Each row is a point on a tangle of strands that fork, close into loops and nearly touch. The rows are in no order.
(in the rows, 100 means zero)
Two points are linked if the straight distance between their rows is under 20. Some points are linked to none.
gur: [ 93 136  89  74 111 107  94  89  79  75 101]
febil: [ 94  78 114 109  73  92 109 113  96 120  87]
Sadul: [132 108  93 115  95  99 104 107 108 131  88]
Lal: [ 85  75 115 107  67  95 115 113  90 106  99]
putu: [110  99  94 111 101  98  98  97 115 108  95]
Sife: [153 110  90 113 118  89  87 100 120 147  81]
dusik: [104 107  90 101 115 105  95  87 116  97 100]
Sifa: [105 126  83  86 127 110  93  78 104  92  98]
Bega: [112 127  80  88 136 107  91  72 110  96  92]
Tos: [108 114  86  99 120 108  95  85 115 100  98]
kuv: [137 123  84 112 119 111  99  94 117 120  89]
kos: [ 76 107 106  86  82 112 105 112  82  77 122]
lubav: [ 93  92 100 103  96 101 101  99 106  93 107]
netul: [152 121  88 116 112 103  99 103 113 136  86]
nug: [ 91  82 106 108  92  94 101 101 108  95 102]
pulet: [112 141  79  77 129 104  90  73  87  82  93]
tora: [107 114  92 107  85 116 111 105  91 104 110]
zukog: [ 82 107 103  93  75 114 109 113  80  84 123]
Nupor: [113 133  78  80 139 103  89  66 103  89  90]
vel: [ 87 113  95  85 109 108  95  92  98  82 109]
Sog: [111 109  96 113  68 114 121 113  84 114 106]
ripi: [ 96 104  95  99 100 107 101  96 104  93 109]
ziv: [118 115  84 106 122 107  94  86 120 107  93]
kurog: [ 67  58 120 107 104  83  99 105  99  75 109]
Zokim: [ 75 100 104  80 115 100  92  95 101  71 111]
bibe: [130 106  93 114 101  95  98 103 113 128  87]
sose: [ 91  69 122 107  83  87  97 114 100 131  78]
sorem: [102 113  90 100 100 114 103  96 100  97 108]
debup: [155 116  93 114 106  99  99 107 108 146  83]
vova: [ 72  58 120 110 104  81  99 102 102  82 102]
Sulod: [109 143  81  74 123 103  91  78  81  76  94]
bib: [ 84  76 111 105  91  93 103 102 103  90 106]
pog: [129 120  83 110 122 109  96  90 119 115  90]
zaf: [ 88 130  93  77 104 112  98  96  80  78 107]
Puv: [110 136  80  77 134 102  89  70  96  84  92]
Vuge: [ 80 105  99  83 114 104  93  92 101  76 110]
niruv: [117 103  95 113  88 102 107 105 106 117  95]
mafa: [108 104  92 107 106 103  99  94 115 103  99]
fur: [112  76 107 115 127  70  70  88 131 119  75]
Dufe: [109 111  95 110  75 115 117 110  87 108 109]
sotu: [ 84  96 105  98  76 108 110 110  88  88 119]
gumus: [141 111  95 114  90 100 107 111 101 141  85]
regem: [ 71  94 109  87  94 103 100 108  91  72 120]
sile: [ 68  97 107  79 114  98  92  99  98  65 113]
fakev: [ 65  65 117 101 104  88  98 106  97  70 115]
Fef: [ 92 124  92  83 108 113  98  92  90  84 108]
deme: [ 97  92 105 108  65 103 118 113  89 109 105]
Galo: [ 65  74 114  93 109  91  96 105  99  67 118]
zor: [ 63  78 113  88 116  92  92 103  99  63 116]
Zumab: [ 79  74 116 105  67  96 116 114  87  96 108]
tuvu: [148 115  94 114  95 102 105 111 102 144  85]
vazo: [ 73  55 125 113 100  78 100 105 101  90  94]
fotas: [135  90 101 105 107  85  84 104 109 163  76]
Tudo: [100 139  86  73 116 105  93  84  80  75  98]
momin: [ 84  64 122 110  84  85 104 109  99 107  88]
revi: [ 89  76 112 108  77  93 109 108  97 102  99]
vef: [107 114  91 105  93 115 107 101  97 102 108]
kot: [ 85  64 124 110  86  84 100 111 100 118  81]
mobe: [ 72 101 108  85  87 107 103 111  86  73 122]
Zogi: [ 84  86 108 102  78 101 108 108  94  89 114]
Tol: [ 96  76 116 108  78  90 103 114  99 129  82]
vifus: [ 73  83 111  94  94  98 101 107  96  74 119]
folu: [ 79  78 113 103  70  99 114 113  88  90 113]
Zadas: [ 62  85 111  81 122  92  90  99  99  60 113]
Ragal: [ 99 125  87  85 117 112  95  85  97  89 103]
pip: [104 100 101 110  62 108 122 115  85 114 104]
Keke: [ 82  67 119 109  81  87 107 108  97 101  94]
Vopev: [120 102  93 113 103  96  96  98 117 118  90]
Guge: [150 105  93 110 113  87  87 101 116 153  79]
saro: [145 123  85 115 115 109 100  99 115 127  88]
pilu: [ 78  78 110 100  94  96 101 103 100  81 112]

A piece is all that can be reached along the links. How many separate loops has the piece of each point below (a circle has one, a figure eight two, a Y none), and how many tips (points with one link)?
kurog => loops 1, tips 1
pog => loops 1, tips 0
ripi => loops 0, tips 2
Sife => loops 0, tips 2

Name the points in between on the shortest way along the links from the first point to the second, in order.
Dufe; nug => tora vef sorem ripi lubav
pulet; Fef => Sulod Tudo gur zaf
lubav; kos => nug bib pilu vifus regem mobe
Sadul; saro => gumus tuvu debup netul
saro; ziv => kuv pog
